Each scene shows the same named points in several views. A view is turned or mirrored, and shifted as a whole, has a little noise and may leave points out.
In the rows, zero is written as 100.

Scene 1
View 1
K_597: [102, 111,  97, 102, 114,  87, 103,  95, 100,  94, 112,  96, 103, 108, 106,
 105, 113, 115,  89,  92,  93, 105, 109,  90, 101, 117,  95, 115, 102,  99,
 102,  96]
K_538: [ 85, 111,  87,  87, 113,  93,  91,  99, 120, 101, 104,  66, 106, 113, 131,
 139, 139, 121,  70,  89,  82, 103, 120,  90,  96, 128,  82, 127,  97,  93,
 120,  93]
K_985: [116, 111, 106, 118, 120,  70, 122,  91,  69,  87, 132, 132,  90, 116,  81,
  68,  87, 111, 103,  97,  99, 108, 105,  88, 111, 105, 102, 107, 113, 105,
  95, 102]
K_14: [ 96, 105, 101, 112, 123,  75, 109,  91,  81,  86, 133, 112,  89, 129,  92,
  76,  95, 115,  86,  91,  91,  99, 106,  85, 111, 100,  92, 106, 119,  99,
 110,  86]
K_191: [103, 109,  98, 102, 113,  88, 102,  94,  98,  95, 113,  98, 104, 108, 107,
 101, 109, 113,  92,  91,  95, 106, 105,  91, 102, 118,  96, 111, 101, 100,
 100,  98]
K_980: [ 97, 101, 105, 115, 123,  81, 104,  87,  76,  82, 136, 115,  92, 127,  88,
  66,  86, 111,  91,  86,  94,  96,  99,  88, 115,  93,  93,  99, 123,  96,
 107,  80]
K_891: [120, 113, 105, 114, 116,  76, 117,  93,  78,  90, 121, 124,  97, 106,  86,
  77,  91, 110, 107,  97, 102, 109, 104,  90, 106, 113, 105, 109, 104, 105,
  88, 105]
K_392: [114, 111, 104, 115, 118,  75, 117,  90,  77,  88, 126, 125,  94, 113,  85,
  72,  88, 112, 101,  95,  99, 107, 103,  88, 109, 107, 102, 105, 111, 104,
  95,  99]
K_389: [109, 121,  91,  89, 107,  86, 109, 102, 115, 107,  95,  86, 109,  92, 120,
 139, 133, 120,  91,  99,  90, 117, 122,  90,  90, 139,  96, 128,  82, 103,
  95, 116]
K_764: [106, 109, 101, 101, 105, 108,  84,  90, 103,  88, 106,  89, 120,  96, 108,
  95, 102, 105,  98,  79, 104, 104,  89,  97, 100, 113, 100, 100,  98,  95,
  85,  91]
K_564: [111, 119,  95,  97, 113,  72, 118, 101, 100, 104, 108, 104,  99, 104, 108,
 124, 126, 124,  90, 103,  88, 115, 126,  87,  95, 131,  94, 129,  92, 105,
 102, 115]
K_177: [122, 117, 103, 110, 113,  75, 122,  94,  81,  93, 119, 124,  98, 102,  88,
  85,  97, 113, 106, 100, 101, 112, 109,  89, 103, 116, 105, 113,  99, 109,
  87, 110]
K_384: [102, 115,  94,  97, 117,  73, 113, 100, 102, 102, 111,  97,  96, 109, 111,
 122, 125, 123,  84,  99,  86, 110, 124,  85,  98, 126,  90, 126,  97, 103,
 107, 107]
K_499: [100, 106, 102, 108, 112,  96,  93,  90,  92,  86, 122,  99, 107, 111, 100,
  82,  93, 108,  95,  82,  99,  98,  91,  93, 105, 105,  98, 100, 109,  96,
  95,  84]
K_555: [121, 117, 104, 112, 109,  81, 116,  93,  84,  92, 115, 122, 102,  98,  90,
  86,  98, 111, 110,  98, 104, 112, 107,  90, 102, 117, 108, 111,  99, 107,
  83, 110]
View 2
K_980: [100,  94,  65,  88, 113,  99,  99, 113, 112,  74, 111, 108,  76,  86, 113,
 111,  69, 122, 106,  93, 109, 109,  95, 103,  78,  85,  84, 100, 102, 106,
  85, 115]
K_14: [102,  96,  73,  91, 112, 106,  98, 116, 109,  78, 115, 110,  83,  87, 113,
 115,  79, 119, 106,  97, 104, 106,  89, 104,  82,  89,  88,  94,  99, 113,
  85, 115]
K_177: [116, 109,  95, 106, 106, 102, 117, 125, 121,  88, 107,  88,  99,  90, 102,
 113, 101, 132, 115,  77,  92, 111,  76,  99,  98,  82, 112, 105,  95, 107,
  94, 118]
K_384: [113, 105, 113, 107, 100, 109, 102, 132, 106,  94, 113, 113, 126, 110, 103,
 113, 121, 111, 103, 108,  88,  93,  84, 105, 111, 107,  99,  87,  83, 120,
  93, 110]
K_985: [111, 104,  74,  98, 114, 103, 114, 118, 121,  80, 112,  89,  79,  78, 109,
 114,  83, 134, 115,  73,  97, 116,  77, 100,  84,  78, 105, 105, 103, 106,
  88, 119]
K_555: [116, 108,  98, 108, 105,  95, 118, 123, 123,  88, 102,  90, 102,  93, 101,
 112, 101, 133, 114,  75,  92, 110,  84,  98,  99,  82, 111, 110,  92, 101,
  97, 116]
K_389: [117, 110, 130, 115,  93, 106, 105, 137, 107, 101, 107, 111, 144, 123,  98,
 109, 135, 112, 102, 110,  81,  87,  87, 105, 123, 112, 106,  89,  74, 120,
  99, 109]
K_891: [113, 104,  88, 104, 108,  97, 116, 120, 120,  86, 106,  90,  92,  88, 103,
 112,  93, 132, 113,  75,  97, 111,  81,  98,  92,  78, 107, 109,  96, 104,
  93, 118]
K_564: [116, 110, 112, 111, 103, 117, 106, 136, 109, 100, 114, 107, 127, 105, 106,
 116, 125, 112, 107, 102,  82,  95,  74, 105, 113, 105, 106,  86,  83, 126,
  94, 112]
K_499: [103,  94,  87,  96, 100,  88, 102, 110, 111,  76, 101, 107,  94, 104, 103,
 106,  82, 123, 100,  99, 107, 101, 110, 100,  92,  87,  87, 108,  89,  97,
  94, 111]
K_191: [108, 101, 101, 102,  99,  97, 101, 121, 110,  87, 105, 109, 111, 107, 103,
 108, 102, 118, 101, 102,  97,  97,  97, 102, 101,  96,  93, 101,  87, 108,
  94, 110]
K_538: [107, 100, 117, 103,  96, 110,  84, 131,  94,  95, 112, 134, 138, 124, 105,
 109, 120,  96,  90, 134,  94,  80,  99, 108, 114, 123,  81,  78,  76, 127,
  93, 105]
K_392: [109, 102,  80,  99, 112, 100, 113, 118, 119,  82, 107,  92,  84,  84, 108,
 112,  85, 131, 112,  79,  98, 111,  84, 102,  87,  80, 102, 105, 101, 103,
  90, 116]
View 3
K_389: [ 96, 110, 130, 138, 113, 108, 109, 112, 100, 116, 113,  77, 110,  73,  90,
 139, 115,  82,  94,  96,  90,  59, 118, 100, 111,  82,  90, 121, 113, 100,
 127,  92]
K_891: [109, 119, 112, 104,  87, 100, 123, 123, 103, 119, 109,  97,  97, 101,  90,
  68, 118, 106, 114, 110,  93, 107,  87, 118, 112,  93, 105,  99,  98, 100,
 113,  83]
K_384: [ 96, 105, 131, 128, 102, 109, 121, 119,  91, 119, 119,  88, 117,  82,  89,
 117, 113,  82,  93,  91,  84,  75, 115, 101, 107,  97,  95, 109, 101, 106,
 105,  84]
K_555: [106, 122, 114, 108,  92, 101, 119, 121, 105, 119, 108,  92,  96,  94,  91,
  78, 120, 105, 112, 110,  98,  99,  87, 118, 112,  86, 104, 102, 100,  98,
 121,  82]
K_191: [104, 110, 121, 113,  95, 100, 113, 115,  95, 112, 107,  92, 110,  95,  85,
  98, 108,  97, 102, 103,  92,  94, 113, 102, 108, 103,  92, 115,  99, 106,
 114,  96]
K_985: [109, 116, 114,  98,  83, 102, 131, 131,  97, 122, 113, 102, 104, 104,  92,
  55, 117, 108, 111, 105,  92, 117,  85, 119, 110,  99, 109,  90,  90, 105,
 100,  77]
K_564: [ 98, 110, 130, 130, 106, 112, 124, 122,  96, 121, 120,  84, 111,  78,  92,
 118, 118,  83,  96,  92,  87,  72, 108, 105, 108,  87,  98, 107, 107, 102,
 110,  80]
K_764: [108, 113, 110, 104,  94,  89, 100, 102, 100, 105,  94,  91,  99,  99,  80,
  98, 101, 109, 109, 114, 102, 100, 119,  99, 112, 102,  82, 130, 100, 105,
 135, 110]
K_177: [107, 119, 116, 110,  91, 104, 123, 124, 104, 121, 110,  93, 100,  95,  93,
  77, 122, 102, 108, 108,  93,  98,  86, 118, 112,  89, 106,  98,  98,  99,
 115,  79]
K_980: [110, 107, 115,  91,  77,  97, 124, 121,  87, 115, 107, 109, 113, 112,  84,
  59, 101, 108, 106, 105,  89, 128, 104, 105, 103, 124,  99, 102,  84, 114,
  94,  92]
K_597: [101, 107, 122, 115,  96, 101, 114, 115,  93, 113, 107,  91, 112,  92,  85,
 102, 107,  93, 102, 100,  89,  91, 114,  99, 108, 103,  90, 115,  99, 107,
 113,  94]
K_499: [107, 108, 117, 100,  86,  95, 112, 111,  92, 110, 101, 101, 112, 104,  81,
  84, 101, 104, 104, 106,  94, 110, 116,  99, 107, 115,  88, 117,  92, 111,
 110, 102]
K_538: [ 94,  95, 135, 130, 107, 106, 109, 107,  82, 109, 114,  85, 127,  81,  83,
 142,  99,  78,  85,  88,  83,  71, 142,  84, 104, 112,  79, 130, 103, 115,
 108, 103]
K_14: [107, 104, 120,  99,  82, 101, 127, 122,  87, 119, 111, 107, 117, 108,  86,
  70, 104, 101, 102, 101,  87, 117, 107, 104, 102, 120,  98,  99,  87, 115,
  90,  87]
K_392: [110, 117, 113, 100,  84, 100, 125, 125,  99, 118, 109, 101, 104, 103,  89,
  62, 114, 108, 112, 107,  92, 114,  90, 114, 107, 102, 106,  98,  92, 104,
 104,  83]
View 4
K_191: [ 95, 100, 109, 114,  92,  98,  96,  99, 108, 106,  95,  97, 106,  89,  86,
  92,  98,  92,  88, 109,  98, 118,  97, 109, 108, 101, 104, 104, 112, 102,
 117,  83]
K_538: [ 95,  90, 152, 127, 104,  89, 121,  94, 121, 126,  92,  89, 132,  78,  75,
  81, 114, 103,  88, 124, 101, 105, 117, 121, 114, 100, 122, 118,  78, 114,
 133,  86]
K_764: [ 98, 103, 118, 121,  90,  91,  77,  96, 112,  99,  99, 103,  97,  86,  94,
  97,  87,  93,  94, 115, 100, 130,  90, 116, 103, 102, 107,  90, 114, 102,
 119,  83]
K_392: [ 92, 101,  71,  97,  88, 117, 101, 102,  99, 103,  90, 101, 106, 101,  86,
 109, 101,  88,  85,  97,  96, 108,  93,  97, 110,  95,  83, 104, 133,  95,
  96,  81]
K_384: [ 92,  94, 116, 109, 101, 108, 121,  98, 110, 126,  90,  97, 133,  85,  78,
 100, 122,  99,  84, 113, 101,  95, 112, 113, 119,  94, 102, 117,  96, 107,
 113,  86]
K_555: [ 90, 105,  81,  98,  89, 115,  92, 100, 100, 108,  95, 109, 109,  97,  91,
 121, 106,  90,  90, 104, 104, 108,  89, 105, 113,  95,  86,  97, 126,  95,
  94,  86]
K_891: [ 91, 103,  73,  98,  87, 116,  96, 102,  96, 103,  93, 103, 105, 100,  88,
 112, 101,  85,  85,  98,  99, 110,  91,  97, 110,  93,  84, 103, 131,  94,
  96,  83]
K_564: [ 90,  95, 116, 107,  99, 111, 117,  97, 111, 127,  91, 102, 138,  84,  81,
 114, 127, 103,  88, 116, 109,  92, 109, 112, 121,  93,  99, 113,  99, 104,
 106,  88]
K_177: [ 89, 103,  78,  95,  89, 116, 100, 102, 100, 108,  92, 105, 112,  96,  88,
 119, 110,  91,  88, 101, 103, 103,  94, 100, 113,  94,  83, 102, 127,  96,
  94,  83]
K_597: [ 94,  97, 111, 113,  95, 102, 105,  98, 109, 111,  94,  95, 115,  89,  84,
  93, 103,  93,  86, 111,  96, 110, 102, 110, 110,  98, 104, 107, 107, 104,
 116,  82]
K_499: [ 97,  99,  98, 113,  89,  96,  92, 101, 105,  97,  94,  94,  92,  95,  86,
  84,  85,  87,  86, 103,  90, 125,  92, 103, 101, 101, 100, 103, 122, 102,
 117,  80]
K_14: [ 95,  94,  78, 101,  88, 107, 115, 104,  94, 103,  86,  85, 101, 102,  76,
  77,  91,  84,  76,  93,  82, 109, 101,  92, 101,  98,  92, 118, 124, 101,
 114,  79]
K_980: [ 95,  96,  70, 101,  86, 104, 109, 103,  94,  94,  87,  82,  93, 104,  77,
  73,  82,  80,  76,  89,  81, 118,  96,  89,  96, 101,  93, 114, 132, 100,
 115,  75]
K_389: [ 90,  99, 138, 118, 102, 101, 105,  95, 120, 130,  98, 109, 138,  75,  89,
 117, 130, 106,  97, 127, 118,  98, 109, 125, 123,  97, 107, 104,  87, 107,
 111,  91]
K_985: [ 91, 100,  58,  92,  86, 119, 105, 103,  91, 101,  89,  97, 102, 106,  83,
 103,  99,  84,  79,  90,  92, 105,  91,  91, 107,  96,  81, 109, 138,  95,
  96,  80]
View 5
K_177: [ 88, 111,  93,  94, 106,  88,  78,  92,  83, 101,  83, 111,  97,  91,  92,
  93, 105,  79,  85,  95, 101,  81,  99, 102, 103, 137, 109, 106,  90,  91,
  97,  84]
K_564: [118, 101,  86,  91, 103, 115,  80,  76,  84, 112,  66, 116, 118,  78,  79,
  96,  97,  81,  93,  87, 115,  81,  91,  82,  90, 108,  89,  88,  89,  89,
 104,  98]
K_538: [160,  85,  91, 106, 104, 123,  88,  72,  95, 102,  64, 124, 121,  76,  91,
 113,  87,  84, 100, 109, 126,  91, 100,  75,  79,  67,  86,  85, 108,  95,
 108, 110]
K_389: [135, 101,  82,  88, 109, 121,  81,  64,  88, 111,  67, 109, 119,  80,  78,
 100,  90,  86, 116,  97, 123,  76,  86,  82,  79, 102,  79,  86, 100,  98,
 114, 101]
K_555: [ 90, 114,  94,  93, 109,  88,  79,  91,  86, 100,  87, 109,  95,  91,  93,
  94, 107,  84,  92, 101, 101,  79, 100, 106, 102, 135, 108, 110,  91,  94,
  98,  84]
K_891: [ 86, 113,  99,  98, 106,  80,  79,  98,  87,  98,  86, 115,  92,  90,  98,
  95, 107,  83,  81, 101,  97,  83, 104, 106, 105, 133, 114, 111,  93,  92,
  94,  83]
K_764: [129, 104,  97, 107, 115,  92,  85,  84,  98,  92,  88, 114,  93,  94, 102,
 109, 100,  91, 109, 124, 113,  81, 106, 102,  90, 102, 105, 109, 112, 106,
 106,  94]
K_384: [124,  96,  91,  97, 101, 114,  85,  79,  88, 108,  66, 119, 117,  77,  87,
 100,  94,  81,  86,  93, 115,  88,  97,  83,  89,  99,  92,  88,  93,  88,
 101, 100]
K_14: [104,  96, 107, 115,  98,  84,  83, 109,  92,  91,  83, 130,  96,  86, 110,
 105, 104,  78,  60, 105, 101,  99, 118,  98, 107, 105, 122, 108,  96,  86,
  84,  92]
K_597: [128, 101,  98, 104, 109,  97,  84,  85,  95,  97,  82, 118, 101,  88,  97,
 107,  99,  88,  99, 116, 113,  84, 104,  96,  92,  98, 103, 103, 107,  99,
 103,  97]
K_499: [116, 103, 105, 114, 109,  83,  86,  99,  99,  88,  90, 122,  89,  95, 110,
 109, 103,  86,  89, 124, 105,  88, 113, 105,  99, 105, 118, 114, 109, 102,
  96,  92]

In a view up to two points have been moved. Name them for each view, in the order of its rows, or write none.
view 1 -> none
view 2 -> K_384
view 3 -> K_499
view 4 -> K_191, K_392
view 5 -> K_764, K_597

Scene 2
View 1
K_581: [122,  92,  83,  96,  74, 113,  86,  83,  97,  96, 107, 125,  94,  87,  95,
  94, 101, 122,  88,  82,  99, 101, 118,  99,  78,  94,  98, 102,  98, 101,
  98,  86]
K_326: [117, 108,  78, 119,  84, 123,  89, 107,  95,  96, 111, 105,  87,  86,  95,
  90, 104, 110,  80,  89, 104, 110, 102, 108,  85,  99,  95, 106, 107,  94,
  93,  98]
K_329: [111, 136,  81, 131, 105, 111,  82, 128, 110, 103,  95,  87,  73,  77, 114,
  71, 118,  96,  76,  82, 110,  94,  97, 107,  94,  98,  77, 111, 116, 112,
  84, 104]
K_653: [117, 108,  91, 129, 118, 112, 113, 105,  67,  98,  88,  72,  92, 125, 116,
  96, 101,  81,  90, 123,  87,  96,  91, 103, 109, 100,  91,  88, 100,  95,
  93, 112]
K_571: [117, 105,  84, 118,  93, 115,  97, 103,  85,  98, 102,  98,  92,  99, 102,
  93, 102, 102,  87, 100,  98, 104, 102, 104,  92,  97,  95,  99, 101,  97,
  94,  99]
K_955: [125,  77,  92, 105,  94, 113, 117,  74,  57,  94,  95,  97, 108, 129, 102,
 112,  87, 101, 101, 126,  80, 101, 106,  95,  97,  97, 105,  83,  84,  85,
 103,  99]
K_318: [122,  99,  97, 102, 105,  95,  99,  87,  88, 101,  82, 100,  91, 113, 123,
  90, 105, 100,  95, 103,  89,  81, 107,  90,  99,  94,  89,  89,  93, 111,
  93,  94]
K_584: [119,  92,  78, 107,  74, 125,  95,  91,  87,  93, 115, 116,  95,  93,  88,
 100,  96, 117,  87,  94, 100, 112, 110, 105,  79,  99, 103, 100,  99,  88,
  98,  94]
K_470: [119,  98,  82, 106,  79, 117,  90,  93,  96,  97, 109, 117,  92,  88,  94,
  94, 101, 117,  85,  86, 100, 105, 110, 101,  80,  96,  96, 104, 100,  99,
  96,  89]
K_995: [120,  95,  89, 105,  92, 110,  98,  89,  84,  97,  97, 106,  95, 104, 104,
  96, 100, 107,  91, 100,  93,  96, 108,  96,  90,  95,  96,  94,  94,  99,
  95,  94]
K_265: [119, 101,  95, 108, 108, 100, 103,  92,  83, 101,  83,  92,  92, 114, 120,
  90, 104,  96,  94, 106,  88,  84, 105,  93,  99,  95,  88,  90,  95, 108,
  95,  97]
K_941: [119,  96,  82, 112,  85, 119,  99,  94,  82,  96, 108, 106,  94,  98,  97,
  97,  98, 109,  88,  99,  96, 108, 105, 103,  87,  99,  99,  98,  99,  92,
  97,  97]
K_756: [125,  76,  88,  95,  78, 114, 101,  72,  76,  94, 103, 121, 104, 109,  95,
 107,  90, 117,  95, 102,  88, 102, 115,  95,  83,  95, 105,  92,  87,  92,
 102,  89]
K_184: [118, 109,  92, 111, 104,  99,  95,  98,  92, 101,  85,  95,  87, 104, 117,
  86, 108,  98,  90,  97,  94,  85, 104,  96,  96,  94,  85,  95, 100, 112,
  91,  97]
View 2
K_326: [107, 101, 113,  93, 109, 109,  95, 103,  98, 105, 110,  70,  93, 126,  85,
 110,  98,  98,  84, 110,  96,  90,  83, 102, 103, 103,  97,  95,  91,  94,
 106, 101]
K_995: [106, 109, 100,  96,  98, 105, 105, 117,  98,  98, 109,  80, 100,  97,  96,
 105, 103,  98, 104, 109,  97,  98,  83, 108,  80,  94, 101, 103,  89,  99,
 107, 100]
K_955: [115, 115,  83, 100,  89,  91, 110, 119, 107,  97, 110,  85,  82,  77, 113,
 101, 105,  96, 107, 101, 101, 104,  78, 116,  56,  88, 111,  96,  86,  97,
 112,  92]
K_756: [103, 112,  92,  95,  76, 100, 102, 116, 104, 101, 113,  91, 102,  84,  95,
 101, 100,  99, 103,  99, 102, 103,  70, 109,  66, 103, 107,  99, 107,  90,
  99,  98]
K_318: [104, 114,  93,  99, 110, 107, 113, 129,  90,  92, 108,  77, 109,  89, 105,
 105, 110, 101, 119, 115,  91, 102,  96, 113,  79,  82, 100, 112,  74, 109,
 115, 106]
K_581: [ 93, 105, 107,  94,  86, 114,  99, 113,  94, 101, 111,  84, 119, 106,  80,
 106, 100, 102,  98, 108,  98,  95,  75, 102,  92, 112,  97, 104, 112,  88,
  96, 106]
K_329: [108, 100, 120,  97, 147, 120, 100, 111,  85,  98, 105,  54, 100, 142,  90,
 116, 108,  98,  95, 129,  84,  87, 108, 104, 122,  84,  88, 108,  58, 113,
 123, 110]
K_470: [ 99, 104, 109,  93,  96, 110,  97, 108,  96, 103, 111,  79, 108, 112,  83,
 108,  99, 100,  92, 108,  97,  94,  76, 102,  96, 107,  98, 100, 104,  92,
 101, 105]
K_265: [113, 113,  89, 100, 114, 100, 112, 124,  95,  92, 109,  75,  92,  90, 111,
 104, 111,  97, 114, 114,  92, 101,  96, 115,  74,  78, 104, 106,  67, 110,
 120, 100]
K_584: [105, 105, 106,  93,  89, 105,  95, 104, 104, 105, 112,  82,  94, 111,  85,
 105,  95,  97,  86, 102, 101,  95,  71, 104,  88, 110, 101,  93, 106,  86,
 100,  96]
K_653: [129, 111,  89, 101, 125,  92, 110, 115, 103,  96, 108,  68,  65, 101, 120,
 107, 108,  93, 101, 111,  94,  99,  96, 116,  75,  71, 108,  95,  52, 110,
 127,  91]
View 3
K_571: [103,  92,  94,  89, 101, 116,  91, 109,  92,  97, 101,  99, 112, 102, 108,
 108,  92, 100, 104, 102,  88, 101,  98, 107,  88,  93, 105, 105, 111, 110,
 112, 102]
K_941: [ 97,  91,  89,  96, 105, 116,  91, 101,  90, 102, 108,  99, 108, 100, 109,
 110,  93,  95,  98, 109,  92, 102, 103, 107,  85,  88, 109, 108, 114, 112,
 121,  99]
K_995: [101,  93,  86,  98, 109, 113,  97, 105,  93,  96, 108,  98, 108, 104, 107,
 108, 101, 102,  99, 105,  93, 111,  99, 102,  78,  97, 105, 115, 118, 115,
 119,  94]
K_584: [ 91,  88,  88, 102, 105, 116,  88,  93,  87, 110, 113, 102, 108,  96, 111,
 117,  88,  89,  92, 117,  95, 101, 104, 109,  85,  81, 115, 106, 112, 114,
 131,  96]
K_756: [ 93,  91,  75, 106, 116, 116,  89,  93,  93, 104, 120,  99,  98, 108, 110,
 109, 107,  93,  88, 119, 103, 114, 112, 104,  72,  89, 111, 127, 128, 126,
 135,  89]
K_265: [114,  93,  89,  91, 109, 114, 101, 117,  96,  82,  98,  92, 109, 112, 106,
 100, 109, 114, 109,  89,  91, 117,  97,  98,  75, 112,  95, 122, 119, 113,
 106,  93]
K_581: [ 86,  87,  83, 109, 112, 110, 105,  98,  84, 107, 112, 108, 113,  92, 106,
 127,  85,  91,  93, 119, 100, 114,  88, 105,  74,  90, 109, 111, 111, 113,
 139,  91]
K_653: [123,  98,  98,  78,  96, 120,  82, 118, 100,  81,  94,  81, 106, 119, 110,
  82, 113, 114, 114,  82,  80,  99, 113, 104,  93, 104, 101, 115, 119, 114,
  84, 107]
K_955: [109,  95,  78,  98, 111, 122,  75,  96, 100,  93, 116,  84,  92, 123, 113,
  88, 126, 100,  94, 104,  96, 108, 130, 104,  78,  95, 109, 132, 134, 128,
 114,  94]
K_318: [111,  94,  85,  95, 114, 111, 106, 115,  94,  82, 100,  94, 109, 110, 104,
 105, 110, 115, 108,  92,  93, 124,  89,  95,  70, 114,  95, 124, 122, 114,
 110,  91]
K_184: [112,  93,  97,  88, 104, 113, 103, 120,  94,  84,  94,  97, 115, 103, 106,
 105,  97, 114, 112,  90,  86, 112,  88, 100,  83, 108,  96, 111, 111, 106,
 104,  98]
K_470: [ 91,  88,  87, 101, 109, 113, 100, 101,  83, 106, 108, 107, 114,  93, 108,
 121,  83,  93,  96, 115,  95, 107,  91, 107,  82,  88, 109, 105, 110, 109,
 131,  94]
View 4
K_653: [106, 104, 110, 109,  98,  71, 110,  99,  93, 101, 110,  72, 108, 108,  87,
  43, 117, 100, 130,  92, 125,  82,  86, 119,  80, 105, 116, 114,  89, 100,
  90, 105]
K_265: [104, 112, 102, 101, 107,  81, 121,  89,  92,  89, 106,  90, 108, 105,  99,
  72, 100,  97, 114, 101, 120,  96,  78, 113,  80, 101, 107, 104,  94,  88,
  97, 112]
K_581: [ 84, 116, 103,  91, 107,  87,  99, 100, 130,  96,  79, 113, 106,  95, 118,
 110, 102,  92,  81,  96, 115, 124,  79, 124,  91,  95, 100, 103, 113,  90,
  94,  99]
K_571: [ 93, 107, 106, 105, 108,  84,  97, 111, 122, 104,  97,  92, 106, 108, 106,
  80, 114,  93, 103,  87, 114, 113,  89, 124,  89, 107, 102, 110, 110,  93,
  93,  95]
K_184: [102, 112, 102, 107, 112,  88, 118,  95, 100,  91, 109,  93, 108, 109, 101,
  78, 102,  96, 110,  99, 113, 107,  81, 112,  80, 106, 100, 102, 103,  84,
 100, 107]
K_756: [ 85, 116, 105,  79,  94,  72,  99,  88, 114,  93,  68, 106, 106,  83, 114,
  95, 102,  97,  87, 101, 130, 104,  72, 126,  93,  84, 115, 108,  99, 102,
  86, 105]
K_995: [ 93, 111, 105,  95, 103,  80, 106,  96, 111,  97,  90,  97, 107,  97, 107,
  86, 105,  94, 101,  98, 122, 106,  78, 121,  86,  96, 108, 106, 103,  95,
  92, 103]
K_318: [102, 115, 100, 100, 108,  85, 123,  87,  92,  86, 104,  95, 108, 104,  99,
  80,  96,  97, 107, 106, 117, 100,  75, 112,  78,  99, 105, 100,  96,  85,
  99, 113]
K_326: [ 91, 104, 106, 106, 109,  85,  93, 116, 133, 109,  93,  95, 105, 108, 110,
  85, 118,  91,  98,  82, 113, 118,  92, 127,  89, 109, 100, 109, 116,  93,
  93,  90]
K_941: [ 89, 109, 107,  96, 102,  77,  95, 105, 122, 104,  84,  96, 105,  98, 110,
  85, 112,  92,  97,  89, 120, 109,  85, 127,  93,  99, 108, 111, 105,  97,
  89,  97]
K_470: [ 87, 112, 106,  96, 108,  85,  97, 107, 129, 102,  83, 105, 104, 100, 114,
 100, 108,  91,  90,  91, 116, 120,  84, 125,  90,  99,  99, 108, 113,  92,
  92,  95]
K_329: [106, 104, 104, 130, 127,  98, 111, 119, 117, 106, 131,  83, 107, 133,  99,
  74, 116,  91, 119,  81,  97, 121,  97, 112,  75, 126,  84, 104, 117,  76,
 109,  95]
K_584: [ 84, 108, 108,  90, 100,  78,  90, 107, 132, 106,  75, 102, 105,  92, 117,
  94, 114,  92,  90,  87, 121, 115,  84, 131,  96,  95, 107, 112, 111,  99,
  87,  92]

In a view up to two points have been moved. Name them for each view, in the order of its rows, or write none.
view 1 -> K_329
view 2 -> K_955, K_265
view 3 -> K_184
view 4 -> K_571
